Each row is a point on a tangle of strands that fork, close into loops and nearly touch. The rows are in no order.
In the rows, zero is written as 128.
Points whose rows are less than 123 apart are linked; no others are. Some points are linked to none.
<1498>: [164 115 107 149 143 112 203  97 116  67 145 150 118 129 162 122  91 129
 139 147  88 161 130 148 155 101 144 162  62 129 143 144 104  83  79 153]
<843>: [107 154 121 106 132 141  84 141 109 146 117 149  94 171 153  91 126 138
 114  70 144  99 123 146  96 168 159 116 135  98 108 114 128 175 184 122]
<1751>: [119 143 129 106 113 107 125 123 160 137 162 134 110 143 150 147 139 134
 101 191 136 163 154  95 150  78  95 102 131 121 150 144  95 104 153 155]
<516>: [130 105 144 118 127 138 107 147 120  81 110  61 127  91 109  96 125  99
 166  98 166  99 134 171  96 190 161 128 122 142  80  76 150 102 129 120]
<1270>: [ 67  96 179 154 113 109 100  90 143 152 125 103 174 120  70 141 161  96
 148 135 138 126 114  84 102 160  69 132 195 192 106 162 133 100  92 126]
<1166>: [122 109 126 124 109 134 112 151 164 166 165 126 159 125  87 186 145 136
  91 234 162 154 148  85 195  75 100 140 131 152 167 110 139 115 127 145]
<987>: [108 187 126 114 116 112  79 112 107 187  97 132 175 202  85 139 132 116
 124 128 158 192 138 130 142 175  94 150 160 170 154 133 186 128 109  92]
<285>: [116 113 114 142 179 159 155 142 157  89 123 100 124  58 166  78 113 147
 144  84  96  78  85 118  99 134 186 136 156 103 119 146 107 189 170 135]
<871>: [100 117 108 162 132 122 122  88 142 136 149 137 115 191 197  59 133 142
 148  68 103 124 132 112 105 136 156 138 150 152  91 193 126 154 168 149]
<57>: [121 118 119 149 167 138 207 122 109  81 116 153 125  57 129  91 123 146
 149  78  79  88  88 156  91 133 155 144 119 140 116 156  91 169 130 129]
<1524>: [138  73 123 160 135 134 108 172 182 117 140  73 144 104 117 117 119 104
 112 128 162  88 140 147 142  94 186 144 142 112 108  84 168  76 150 126]
<238>: [122 112 124 169 114 115 119 123 132 128 136 125 123 199 154  83 143 110
 156  92 147 126 137 149  99 137 149 131 124 169  85 138 127  88 119 143]
<1049>: [111 130 134 103 129 121 133 158 102  70 103 125  84  84 105 111 137  94
 134 133 153  86 122 188  73 151 141  99  98 121 133  81  61 112 139 131]
<1269>: [118 129 131 152 127 155 118 164  89 136  91 158 140 165 126  82 142 124
 157  59 150  77 100 202  95 175 183 138 108 146  75 101 140 148 131 119]
<363>: [177  74 123 156 138 120 171 116 156  59 148 121 123 101 170 112  89 140
 126 169  79 161 138 127 160  80 145 171  91 127 137 147  91  75 101 167]
<887>: [127  93 143 159 116 126 160 141 100 101 100 111 138  99  72 130 160  85
 175 110 151  91 114 179  87 156 114 133 111 186  90 111 123  95  69 116]
<453>: [141 114 118 108 142 125  67 113 177 109 135  30 114 107 187  76  97 127
 115 108 129 158 142  97 109 143 155 108 172  87 109 124 132 109 199 140]
<473>: [162 126 135 112 125 127 120 108 132 124 131  95 152  89  90 187 126 138
 130 137 123 152 141  89 163 136  94 133 151 117 156 123 182 127  82 105]
<1413>: [116 131  88 156 152 117 112 139 122 101 130 122  92 189 169  61  85 129
 147  84 143 129 124 193 113 162 214 124  77 123  96  97 124  98 129 132]
<1437>: [129 176  97  98 130 144  90 130 106 158 105 139 108 173 163 104 111 149
 101  65 128 117 126 139 121 158 167 117 136  70 124 112 147 191 181 109]
<31>: [107 121 158 121 128 129 115 159 155 159 146 139 145  92  71 192 160 141
  98 220 149 133 131  85 173  85 102 109 145 148 169 109 115 126 133 123]
<1799>: [160  78 134 142 104 115 127 132 155 106 139  78 130 118 110 157 121  95
 126 161 139 149 167 129 150  84 120 129 123 126 124 106 139  50 101 129]
<1311>: [165 136 104 133 147 127 172  83 104  92 120  99 115 128 132 122 111 130
 177  93  92 131 143 135 128 151 124 143  92 127 121 145 139 123  66 111]
<1339>: [150 180 120  76 145 131 160 121  74 114  99 162  85 108 123 186 109 128
 112 158  93 120 123 137 129 136  95  96  90  63 181 105  74 151 106 103]
<203>: [124 148  94 115 135 128  94 158 119 121 115 108  74 158 156 136  85 111
  98 119 130 113 147 175 121 119 202 132  70  77 147  58 121  84 128 113]
<386>: [ 54 182 154 132 113 112  63 124 122 191 117 154 159 207  92 130 149 107
 129 135 173 169 130 125 115 156  93 134 177 179 136 133 163 132 147 114]
<1253>: [141 148 121  99 139 161 161 143 100 147 140 199 110 113 143 140 117 166
  82 210 101 116  99 123 173  76 130 158  57 102 181 142  65 157 130 168]
<170>: [111 143 130  96 120 121 103 147 141 116 141 141  59 129 148 126 111 110
  97 151 133 117 140 154  99 102 158  96 108  91 151  92  70 124 181 147]
<1607>: [ 76 137 156 141 109 107 138 162 125 136 155 175  84 155 154  96 157 104
 120 162 159 100 119 165  76  97 122  95 121 154 124 129  62 110 172 159]
<1268>: [120 128 110 121 101 111  79 129 177 173 160  87 152 176 143 138 128 137
  59 142 155 173 159 104 175  98 145 129 147 115 132 111 193 116 179 135]
<19>: [107 196 112 109 154 120 146 108 111 162 145 181  98 188 166 124 137 138
 132 154 111 171 145 109 109 110  79 115 127 134 160 182  82 138 131 140]
<1186>: [165 138  98 138 150 135 161 117 111 117 131 157 114 140 158 121 100 154
 124 107  82 129 126 131 162 117 152 159 102 111 140 144 148 152 107 142]
<953>: [127 182 116  87 122 113  95  90 129 165 129 114 131 166 132 177 126 140
  84 167 131 209 153  83 175 134  84 119 148 104 184 125 177 148 133 104]
<151>: [147 103 107 201 143 125 208  99 123 112 160 180 156 148 145 101 109 146
 149 108  97 134 110 145 166 105 170 184  87 156 115 168 151 103  64 151]
<1306>: [115 145 149 138 113  79 120  95 154 157 152 118 138 166 116 145 143 110
 135 181 145 185 156 100 112  93  62 122 148 171 131 172 100  67  93 137]
<158>: [101  66 117 171 124 146 103 132 182 176 144  98 185 137 133 105 149 129
 111  80 137 107 136  97 149 118 166 157 186 141  71 155 205 148 159 143]
<1602>: [146 177  94  82 155 133 113  86 104 118 118 122  77 163 179 116  94 138
 123  96 110 147 160 127 125 160 136 104 100  79 144 122 122 157 143 113]
<1015>: [162  85 128 115  99 117 114 138 162 132 166  99 139 116 114 178 126 131
  89 234 143 172 161  83 194  73  95 136 134 126 155 123 130  89 126 146]
<1292>: [115 104 107 190 130 126 136 112 111 111 133 138 124 183 153  62 133 122
 181  66 129 112 118 178 109 168 171 149  85 176  77 138 144 100  94 130]
<1318>: [111  99 115 169 177 144 199 134 135  78 120 124 140  48 137  58 130 143
 160  69  99  89  83 157  93 140 188 149 131 142 105 158  99 175 144 128]
<1285>: [110  95 140 173 141 137 194 178 101 126 111 169 163 100 107 102 133 138
 125  66 116  56  68 190  99 113 170 149  97 145 103 130 116 147 131 120]
<1210>: [ 62 157 158 145 132 110 115 118 148 182 162 174 141 154  99 124 161 123
 132 161 136 139 131  86  99  95  73 112 182 182 125 177  87 143 147 144]
<920>: [185  88 104 125 127 158 138 162 113 172 134 137 148 102  88 169 118 156
  92 190 115 112 118 122 195  95 145 177  92 114 159 113 148 159  86 141]
<1213>: [128 139 131 108 111 135  93 134 146 162 123 113 149 104 109 165 129 152
  85 110 129 132 123  88 168 144 129 119 179 101 146 115 201 189 174 108]
<1315>: [175  94 114 133 156 142 149 145 151  93 141 113 131  64 118 129 105 148
 118 121  92  99 125 118 159 114 153 164 138  94 140 128 143 158 124 140]
<137>: [ 99 178 122 132 138 138 147 150 128 208 123 218 162 163 128 120 154 165
 121 127 125 115 112 112 130  94 116 140 153 123 136 167 123 211 149 135]
<198>: [128 171  94 126 107 124 108 137 123 190 119 154 125 213 156 118 127 135
  91 118 160 140 139 153 155 108 157 134 115 103 135 107 166 144 145 114]
<844>: [159 137 112 117 119 115 140  94 125 107 139 100 112 155 140 156 118 122
 141 166 116 177 167 112 145 104  77 122 108 120 143 140 116  74  86 123]
<38>: [109  81 156 165 141 140 175 147 165 134 174 184 147  77 133 103 160 143
 108 167 113 103  99 100 132  67 115 146 138 145 143 179  83 154 159 193]
<1644>: [108 120 133 122 124 125 140 140 158 156 173 168 134 130 124 151 154 145
 113 218 128 136 139  77 148  57  93 118 143 139 155 166  89 139 156 170]
<302>: [136  97 140 119 134 127 136 133 123  50 103  62 109  72 106  83 136  96
 184 129 155 122 152 167  84 176 128 102 115 158  89  90 100  90 110 134]
<1104>: [139  90 137 146 103 116 156 143 112  99 116  93 124 110  80 151 140  85
 158 133 166 104 132 179 108 136 107 128 106 166 110  90 134  66  75 108]
<1127>: [123  57 166 155 118 135 103 146 200 136 144  73 159  75 124 119 145 111
 103 123 139 117 137  79 131 104 145 118 184 117 102 135 164 108 187 139]
<594>: [191  70 123 124 119 120 120 120 160 116 162  93 137  95 117 162 112 135
 100 201 119 166 158  80 183  79 105 154 138 115 147 147 148 113 109 150]
<791>: [105 198 115 106 155 125 180 103  98 138 147 216  85 164 176 117 130 143
 140 146 100 142 116 115  96 110  82 113 115 124 162 190  66 160 137 150]
<411>: [145 185 105  79 132 122 121  90 126 143 135 143 113 154 148 158 118 152
 109 161 121 181 155  77 160 127  80 120 133  99 172 154 132 159 129 121]
<1719>: [162 109 128 143 146 153 203 147  95 109 106 163 174  62  81 156 140 153
 146 105  90  85  92 150 135 126 126 168 114 131 122 141 128 161  68 122]
<169>: [149  66 152 142 133 133 152  77 174 103 121  76 169  55 120 121 142 131
 159 102  78 124 133  56 123 144  89 145 185 134 103 187 132 150 108 144]
<1381>: [151 163 124  93 127 124 121 115  65  83  83  96  99 130 124 117 116 110
 184 105 150 131 153 175 104 219 114  99  63 124 102  82 137 111  87 111]
<419>: [181 115 107 104 123 158 115 152 127 177 116 143 164 114  86 182 122 173
  88 184 127 128 115 109 205 112 137 166 116  83 163 100 177 188 111 118]
<648>: [130  98 150 139 139 147 181 201  99 149 105 182 176  93  93 139 131 158
 131  79 112  57  67 182 105 107 171 140 110 103 118 113 124 175 117 110]
<199>: [117 129 115 111 100 113  70 140 148 160 140  87 127 166 139 138 112 113
  76 135 156 160 151 117 148 117 133 107 136 118 136 102 180 108 176 128]
<1006>: [114  82 146 176 144 136 209 168 128 107 125 176 164  66 112 105 137 136
 120  99 118  74  77 179 115  81 171 167 109 158 118 137 106 120 117 137]
<1456>: [115 135 115 158 122 143 135 126  84 119 108 155 123 165 147  71 136 142
 183  55 131  94 115 184 104 191 152 137 105 167  79 126 127 143 106 126]
<1377>: [119 187 112  97 111 109  80  91 118 170 105 117 153 184 110 160 125 123
 119 139 147 194 141 108 152 160  93 129 156 137 175 126 186 130 112  93]
<667>: [121 108 155 108 107 114  87  58 157 121 123  57 152  89 133 150 126 131
 140 129  84 176 129  50 113 177  70  96 209 138 136 168 138 128 162 136]
<1275>: [128 132 162 112 118 122 138 121  97 117 104 123 131  65  73 175 152 108
 152 110 127 101  97 118  96 171  87 100 155 140 135 119 126 158 109  87]
<1499>: [172 145 107 130 143 142 176 136  64 130  80 144 159 141 105 149 104 141
 161  87 103 105 104 194 138 143 163 155  66 106 130 105 153 142  58  74]
<384>: [ 83 138 171 128 131 125 121 158 133 161 136 158 150  74  74 181 173 144
 114 187 130 119 106  90 141 105  84  93 173 158 169 126 110 167 143 115]
<1737>: [125 204 102 106 119 124 116 138 102 196 103 185 123 218 139 136 118 133
 102 169 166 158 144 147 146 117 130 123 102 103 169 114 131 130 122 106]
<349>: [ 83 153 151 130 139 119 140 124 155 164 170 181 128 135 123 139 168 139
 125 178 123 146 135  78 116  75  68 109 167 153 143 187  73 146 156 157]
<317>: [ 95 132 142 108 127 154  67 139 110 117 106 117 110 149 155  81 124 121
 146  65 179  99 130 156  97 195 157 111 145 129  64  96 136 145 182 142]
<952>: [113 135 163  85 110 130  72 101 105  92 114  85 103 110 146 116 134 114
 162 119 157 144 139 127 103 214  87  74 148 131 111 102 121 106 166 144]
<1597>: [137 181 129  82 109 131  87 107  75 138  85 130 120 141 108 151 129 117
 146 119 145 159 116 129 119 216  91  96 138 117 156  87 164 146 119  89]
<961>: [133 136 151  70 135 122  70 109 110  78 111  59  89  91 139 107 105 116
 161 123 147 149 151 132  95 219 105  85 125 108 114  85 122 117 161 138]
<1728>: [168 108 136 116 131 149 123 145 131 114 117  91 158  40  64 189 115 145
 123 107 111  90 116 112 162 147 135 137 148  94 139  99 179 171 118  93]
<142>: [122 121 129 123 125 125 122 125 145 134 137 122 119 122 141 121 137 137
 119  91 112 116 131 101 120 120 127 124 157 114 117 150 143 166 163 122]
<1699>: [ 98 143 141 101 134 133 107 171 104  89  95 163  81 116 135 111 129  97
 125 110 153  76 109 201  63 155 163  97 100 108 113  82  69 129 174 143]
<846>: [151 111 124 140 148 118 130  89 174  93 130  80  87 123 195  63 104 134
 157 112  88 173 146  99  91 134 126 105 146 141 112 171  59 106 175 158]
<1681>: [122 174 129  97  97 108  88 125 111 136 124 110 106 178 118 172 116  95
 112 195 172 184 153 126 145 130  80 101 103 129 165  97 130  59 103  89]
<893>: [121 144 128 108 150 140 159 124 114 108 141 193  90 119 179 122 104 156
  95 165  94 124 116 129 144  82 144 139  70  92 172 137  59 140 154 173]
<1543>: [ 90 161 130 106 113 122  97 153 132 137 155 177  70 158 158 115 130 112
  91 162 146 114 136 149  93  94 133  81 114 109 142 114  68 127 199 147]
<1375>: [ 60 149 160 142 113 117 108 119 127 156 145 162 120 141 128 115 179 102
 147 133 150 113 106  99  78 135  86 103 180 177 106 173  84 160 168 144]
<286>: [111 111 161 116 104 141  74 135 107  98 114  80 133  93 104 122 147 101
 157 106 186 115 131 144 101 208 113  98 154 147  92  83 149 104 154 127]
<1284>: [118 118 127 131 156 147 138 141 149 105 122 111 119  96 154  85 116 135
 142  73 111  90 117 118 101 140 164 130 155 112 106 148 115 163 178 132]
<1722>: [110 109 163 121 106 114  85  82 125 110 123  68 148  98  96 159 149 103
 158 133 143 154 114  95 110 196  72  90 175 165 132 122 140  99 125 115]
<1242>: [138  90 116 199 130 123 183 109 140 120 155 159 158 163 131 118 136 138
 149 117 112 133 129 139 149  90 144 177 107 172 109 168 149  71  51 152]
<1171>: [118 132 143 128 114 140 107 192  97 154 102 161 125 152 107 117 141 109
 127  87 173  76  97 191  93 153 165 112 113 125  96  77 131 136 147 112]
<1598>: [134 128 112 173 147 122 212 112  97 120 138 219 153 140 154 112 117 154
 135 108  93 125  80 151 151 102 149 182  71 155 115 160 114 133  69 137]
<186>: [152 129 125 126 122  92 130  79 145 127 140 101 127 163 143 147 131 117
 140 163 117 187 164  92 123 100  65 123 136 142 126 175 106  64  86 143]
<138>: [145 108 116 132 120 122 123 100 160 127 144 105 134 145 153 122 131 135
 126 113 115 156 152  90 144 111 114 130 156 127 114 163 154 124 137 137]
<1608>: [128 133 104 107 110 127  55 147 135 145 123  86 109 173 138 117 103 113
  94 108 163 135 151 151 137 143 170 117 116  97 112  73 182 106 165 117]
<1634>: [158  84 100 166 152 142  95 128 177 111 143  30 161 127 144  90 104 134
 134  82 130 130 147 125 157 121 203 155 144 111  83 128 200 100 127 117]
<1045>: [166  73 115 161 130 122 144 126 167 107 170 127 125 138 164 110 107 150
 106 161 104 150 146 113 169  69 145 169 108 131 140 162 131 104 114 169]
<1528>: [100 126 139 143 103 129  92 119 117 134 135 132 126 207 156  82 168 100
 166 111 183 145 144 145 101 151 117 120 125 180  77 139 123  79 123 157]
<429>: [128 105 116 147 141 112 131  70 164 118 139 102 108 153 212  58 114 154
 159  81  85 154 146  89  95 146 126 116 149 140  93 187  89 137 172 153]
<528>: [128 164 119 100 142 144 151 148 109 164 130 198 119 136 128 158 126 153
 113 192 114 124 119 124 159  92 112 130 107 109 170 133  96 159 127 139]
<1302>: [151  92 113 154 131 116 152  99 124  85 126  74 113 126 133  97 115 128
 180  93 116 133 149 138 110 155 145 136  93 157  93 131 136  91  91 119]
<132>: [111 140 134 118 125 136  75 139 115  98 119 112 111 182 172  66 126 126
 165  81 184 129 150 178 102 189 167 111 108 136  62  88 129  97 147 153]
<1661>: [130 155 117 110 174 123 211 104  89  56 106 172 104  62 148 117  92 143
 125 117  69 123  93 165 114 121 144 141  69 103 152 133  55 150 124 131]
<115>: [154 148 104 148 157 118 220  89  86  95 132 194 122 138 154 127 101 148
 147 124  83 142 101 155 144 120 130 160  58 141 141 156  99 117  71 139]
<139>: [ 80 154 142 134 141 122 180 141 136 151 167 207 109 140 167 116 159 135
 119 160 112 101 103 127 110  57 116 121 119 152 148 171  54 148 164 172]
<1547>: [140 131 146  95 127 130 119 132  92 101  93  95 120  56  74 168 127 111
 142 107 130  97 117 135 104 190 111 103 139 112 130  89 133 154 125  86]
<1202>: [121 150  92 166 128 128 150 108 113 153 133 176 122 217 167  84 131 149
 146  74 115 133 118 150 129 123 161 157 110 150 118 160 150 137  99 134]
<1277>: [139 121 111 130 119 126  79 150 133 123 127  88 105 165 129 113 100 109
 111 115 155 118 149 168 131 116 186 132 101 104 119  65 155  87 129 113]
<358>: [150 144 137 113 130 154 156 174 100 160 107 169 152  92  85 183 128 161
 127 139 120  97  92 139 141 115 127 135 116  99 154 107 127 176 106 106]
<1293>: [140 131 131 110 110 110 126 121 147 105 143 116  91 152 164 151 119 119
 108 188 122 164 174 112 143  73 103  99 111 104 147 138  80  76 137 138]
<1297>: [146  89 150 141  95 112 136 129 130 113 133  78 136  95  72 184 137  83
 142 160 154 132 147 123 129 111  91 126 131 153 132  98 146  50  70  93]
<160>: [136 166 113 119  96 134 103 126  83 131 109 142 108 210 123 114 139  92
 150 125 188 146 138 167 113 174 110 121  89 148 115  91 145  73  84 118]
<1001>: [119 117 126 118 121 129 131 155 141  91 134 115  85 100 137 140  99 113
  94 170 124 107 147 150 126  76 166 132  87  92 163  88  60  86 153 145]
<85>: [105 124 155 131 100 123  83 155 137 164 126 117 141 108  98 161 143 119
  89 134 152 112 111 103 141 130 133  92 168 118 143  91 168 147 182  99]
<50>: [147  88 114 154 112 132  86 109 150 135 141  53 159 153 130 109 121 128
 129  71 134 138 146 126 141 141 160 149 140 136  83 134 208 105 121 112]
<1298>: [155 105  99 156 119 126 109 153 119 117 129  91 115 180 117 104 108 111
 137  97 149 115 136 189 140 141 191 140  79 138  90  73 168  61  90 106]
<780>: [167 114 115 111 125 147  96 157 139 165 127 127 151  95 100 169 123 164
  79 152 124 124 126  94 195 123 138 147 145  88 146 112 197 202 139 126]
<51>: [169 165 119  99 140 142 154 139  62 141  69 150 136 135 102 169 113 141
 146  97 112 111 102 174 121 163 139 127  84  82 149  92 132 165  72  73]
<55>: [126  78 138 139 109 100  77 124 205 139 153  61 140 115 151 112 125 121
  89 133 133 164 141  72 138 103 138 100 184 118 114 146 155 102 224 148]
<827>: [188  93 119 121 126 128 128 108 144 119 149  94 154 104 105 176 119 140
 118 165 116 164 158  92 182 107  89 153 134 115 131 143 176 108  75 130]
<1432>: [102 126 164 129  97 136  99 188 115 126 110 151 128 121  88 131 161  95
 137 114 196  79  96 180  88 169 138  96 131 155  93  71 131 113 147 124]
<1533>: [143 151 116  80 144 126  92 101 121 105 113  72  75 123 153 119  92 121
 133 110 124 147 150 124 108 172 134 102 113  90 128  95 133 123 152 114]
<796>: [131  87 146 130 117 123 148 126 158  81 139  89  88  92 138 114 124  97
 137 157 124 147 142 144  91  98 111  93 125 138 121 129  68  67 146 140]
<947>: [ 66 121 169 158 122 117  99 106 153 171 120 110 199 120  56 161 153 116
 125 139 133 125 116  81 136 145  79 142 218 189 135 154 176 129 108 109]
<566>: [151 101 105 150 150 113 141 128 133  76 128  74 112 146 141  91  95 114
 166 108 124 134 146 170 115 143 178 134  78 139 104 102 137  68  90 111]
<1675>: [123 139 116 119 174 126 212 113  84  69 104 169 107  63 137  96 117 145
 149  92  75 105  89 162  95 145 140 135  86 124 136 152  71 166 128 123]
<1090>: [ 89 120 169 151 119  94 103  81 171 150 135 105 165 149  99 144 151 113
 138 150 128 163 147  65 119 122  52 126 189 181 108 184 112  92  99 138]
<1492>: [164 133  77 156 162 131 165 102 130 104 153 179 125 163 177 101  76 172
 125 109  70 145 121 142 176 117 182 171  73 102 138 155 134 146 102 145]
<676>: [137 117 140 108 113 138 144 152 145  90 144 126  82 101 149 149 108 123
  93 199 106 136 158 125 145  65 136 124  97  94 171 125  56  90 143 160]
<1328>: [124 108 136 101 119 111  72 117 170 126 145  71 104 134 168 104 111 121
 101 125 128 157 146  88 111 122 139  94 169 102 116 132 123 120 208 142]
<746>: [119 131 118 126 118 137 117 174 120  98 118 124  86 115 133 146 103 101
  97 143 133  98 150 176 114 101 191 140  71  89 162  64  86  76 127 121]
<430>: [151 173  91  91 149 135  93 124 128 135 110 138 100 159 161 122  90 152
  95  84 108 133 143 128 139 139 175 123 111  66 140 101 151 177 156 112]
<331>: [ 76 121 160 156 131 126 197 134 137 133 165 188 140 102 139 113 160 123
 125 168 122 107 106 135  94  60 106 126 132 171 138 176  59 118 151 174]
<1448>: [126  64 151 154 144 146 112 177 192 128 140  69 164  67 103 124 136 111
 105 112 146  84 129 110 134 109 180 138 171 111  97 107 174 113 166 119]
<1366>: [108 142 132 112  87 106  78 139 133 149 137 100 120 160 114 156 129 107
 102 168 174 167 143 121 136 129 109  94 142 134 146  95 157  85 144 114]
<46>: [119 136 169 113 143 130 116 138 120 152 114 147 155  48  65 209 165 152
 108 182 123 124 106  72 159 123  77 109 180 147 183 117 145 182 111  96]
<1252>: [102  94 122 154 109 148 106 125 177 175 144 113 211 124 113 135 157 143
  97 101 128 111 130  81 170 132 137 153 189 136 103 158 208 185 150 129]
<1109>: [172 123 111 114 158 148 147 154 121 126 127 156 121  94 135 140 100 157
 101 135  93  98 120 141 153 104 164 156 104  73 145 114 134 170 123 147]
<505>: [153 101 138 140 124 112 143 112 180  84 135  94  89 123 191  73 114 114
 132 152  92 167 145 116  98 100 114 100 126 138 122 145  43  71 166 159]
<1470>: [142  91 139 111 121 127 115  53 150 109 127  53 163  59 122 140 131 135
 155 108  74 149 140  52 117 172  79 117 190 124 110 168 148 152 128 120]
<246>: [121 189 123  82 148 123 136 100 122 142 138 169  94 122 158 156 127 155
 117 153 101 149 132  68 134 126  73  93 154  90 168 168  99 196 159 135]
<1020>: [ 97 152 135 135 122 138 125 147 131 180 129 175 141 139 133 122 151 138
 117  98 136  93 111 112 126 116 142 121 165 116 112 149 129 201 178 127]
<87>: [100 102 141 143 115 134 104 110 158 174 118 111 209 103  81 166 150 134
 113 115 110 113 104  76 159 147 103 157 208 152 126 161 205 175 104 105]
<1532>: [107 218 102  99 136 117 135 120 112 181 132 193 103 210 147 127 119 133
 118 171 138 174 152 124 132 101  95 116 116 128 171 153 103 143 133 111]
<1775>: [150 176 122 100 113 135 109 123  64 114 100 127 117 185 116 117 133 105
 184 108 170 146 142 174 123 206  99 120  82 141 109  89 150  86  68 106]
<1303>: [130 105 127 135 106 115 113 124 181 155 160 116 161 152 135 129 132 146
  89 136 132 161 161  85 164  89 130 147 154 130 112 154 178 135 145 153]
<1036>: [121 171 143  95 143 131 132 123 127 153 132 182 124  96 125 166 155 167
 105 154 102 115 108  79 141 123  92 104 168 106 158 149 108 227 159 126]
<1084>: [124 178 119 105 116 126 138 130  92 144 123 138 107 162 108 182 118 105
 130 205 153 160 157 141 144 105  82 124  94 142 176 117  89  68  74 103]
<1097>: [137 164 132  86 128 130 155 132  83 111 108 145  98 117  99 198 121 112
 127 178 129 135 136 136 136 126  80 101  98 104 182 107  78 105  85  93]
<1680>: [124 158 110 124 145 141 165 145 121 185 150 222 147 156 136 124 144 171
 110 171 112 119  99 110 157  77 115 153 121 125 154 161  99 190 142 165]
<904>: [150  97 106 139 157 135  90 137 191  93 134  27 132 100 181  84 110 135
 125 100 123 135 125 109 132 117 197 131 163  90 100 120 156 113 159 136]
<311>: [123  86 125 183 125 142 129 130 155 149 136 100 171 134 124 100 142 128
 132  76 124 101 134 119 136 124 172 159 160 144  84 153 192 125 125 122]
<1384>: [177 120 106 146 128 140 161 142  99 129 100 117 154 139 101 148 112 129
 146  84 116 108 122 169 155 130 161 163  90 123 114  98 183 107  62  93]
<40>: [126  99 125 115 137 122 164 137 115  40  96  82  89  61  98  93 115  84
 154 141 126 114 131 186  80 151 130 110  93 140 125  87  69  89 116 126]
<1192>: [181 129  96 148 121 141 116 140 113 134 110  90 151 164 107 129 105 127
 134  80 127 117 143 171 167 141 186 159  82 113 105  82 206  98  74  80]
<223>: [129 119 137 125 132 150 176 193  83 169 102 198 175 101  93 161 129 170
 122 121 122  74  70 177 127  97 166 145  90 100 147 110 115 178 111 112]
<330>: [117 154 128 125  99 135  77 136 108 127 120 143 105 217 155  86 146 104
 146  94 195 147 150 173 110 179 123 112 105 152  84  87 144  89 130 146]
<404>: [ 83 176 130 123 148 127 170 122 113 144 156 215 100 144 184 104 143 149
 120 131 106 108  96 113  98  88 111 107 123 125 150 172  56 171 174 169]
<470>: [155 144 117 108 126 119 147  88 109 101 124 116  99 131 135 144 113 123
 153 122 114 153 147 115 119 136  95 120 106 122 143 142 122 116  91 115]
<1483>: [153  83 117 178 116 120 164 131 158 127 171 143 152 159 141 121 127 133
 119 160 123 141 140 125 169  66 144 180 102 151 122 158 144  80  77 172]
<1735>: [ 90 169 152 132 114 121  83 122 105 165 122 158 135 163  98 134 156  91
 153 134 176 144 120 123 100 160  77 119 160 177 123 136 130 127 110 112]
<1081>: [106 112 163 133  97 126  85 147 113 140 119 112 132 105  78 153 156  94
 125 123 168 107 103 133 109 162 121  92 158 145 115  75 155 124 152 104]
<634>: [150 145 116  94 134 124 123 113  72  98  79  89 115  93 106 124 118 121
 173  88 124 112 127 158 104 213 116 109  96 113 115  90 143 154  96  93]
<897>: [ 87 174 160 112 125 123  89 101  96 159  95 152 150 128  75 150 153 117
 161 122 140 135 111 110 101 189  62 127 183 182 143 145 135 144  88  84]
<1426>: [122 145 134 108 142 130 195 127 102  85 125 177  86  89 151 141 109 130
 108 152 106 112 112 149 111  93 126 133  86 100 168 126  45 127 136 146]
<157>: [101 168 152  99 129 114 108  95  90 138 103 130 129  91  94 174 153 123
 150 131 117 139 104  85 105 185  55  95 172 148 161 136 123 166 118  85]
<988>: [106 136 104 159 132 137 129 100 129 158 142 155 136 191 175  81 134 152
 133  60 104 132 131 120 121 130 152 150 140 141 102 179 147 170 138 134]
<37>: [154  49 152 158 143 153 150 105 193 103 137  87 176  51 122 113 147 118
 146 104  88 105 134  80 131 123 123 162 185 130 102 183 153 156 114 148]
<745>: [151 173 123  93 131 131 134 140  85 157  95 151 133 120  90 176 130 147
 128 124 115 120 113 127 139 152 103 114 130  91 160 112 138 172  94  81]
<82>: [160  74 126 138 128 120 121 143 173  85 133  44 135  92 120 127 107 106
 127 140 137 128 155 136 137  99 154 137 128 110 124  89 142  58 119 120]
<503>: [138 136 143 122 123 127 134 123 123 149 124 137 154  80  82 191 142 139
 127 154 120 140 124  79 165 129  83 133 170 128 155 134 157 152  91 106]
<627>: [125  86 145 166 139 140 194 159 143 132 146 175 160  76 123 115 143 140
 110 131 118  74  93 136 135  81 153 163 121 138 127 151 107 141 137 164]
<131>: [ 72 135 156 137 107 128 111 153 126 142 139 166 104 157 141  91 174  94
 142 114 171 100 109 142  70 131 111  94 150 166  92 146  82 144 187 158]
<1044>: [115 168  92 154 108 123 120 134 133 184 124 168 123 251 166  87 131 140
 114 106 158 151 137 163 140 114 165 152 112 141 108 133 169 126 116 122]
<444>: [121 149 142 118 112 119 134 145 106 131 125 140  95 124 112 146 142 103
 126 134 163 107 117 155 107 124 107 108 121 137 138 114 102 133 122 117]
<1354>: [167  79 130 149 163 157 151 135 167 103 140  94 162  56 114 124 127 139
 126 109  93  97 125  98 148 121 149 161 160 111 112 149 161 170 121 138]

A piece is all that can be reached along the links. How many separate loops has the piece of each point below (a circle has one, a figure eight two, a Y none), and how many tips (points with one link)?
<920> | loops 1, tips 3
<1799> | loops 3, tips 3
<1186> | loops 0, tips 2
<1483> | loops 1, tips 0
<473> | loops 1, tips 0

A fork is a point with three links, a tip a point with one. Leave the first point through the second and follow the links. Name the first fork or tip that comes.
<1533> / <1602> | <330>
<37> / <1354> | <1492>
<1426> / <893> | <142>
<1339> / <1097> | <199>
<1634> / <50> | <844>
<311> / <50> | <887>
<223> / <358> | <1298>
<1081> / <85> | <920>

A tip is a point with one link. Name the tips that can be reached along the links from each point below, in the order of the rows.
<634> | <920>, <1699>, <1036>
<1044> | <887>, <1339>, <796>
<1109> | <667>, <1492>

Name the points in between on the shortest way along the links from the first point to the second, in order.
<1492> / <37> | <1186>, <1109>, <1315>, <1354>
<1735> / <238> | <897>, <157>, <1275>, <1547>, <634>, <1381>, <1775>, <160>, <330>, <1528>
<746> / <627> | <203>, <1277>, <1298>, <1192>, <1384>, <1499>, <51>, <745>, <358>, <223>, <648>, <1285>, <1006>
<1328> / <1104> | <55>, <1127>, <1448>, <1524>, <82>, <1799>, <1297>
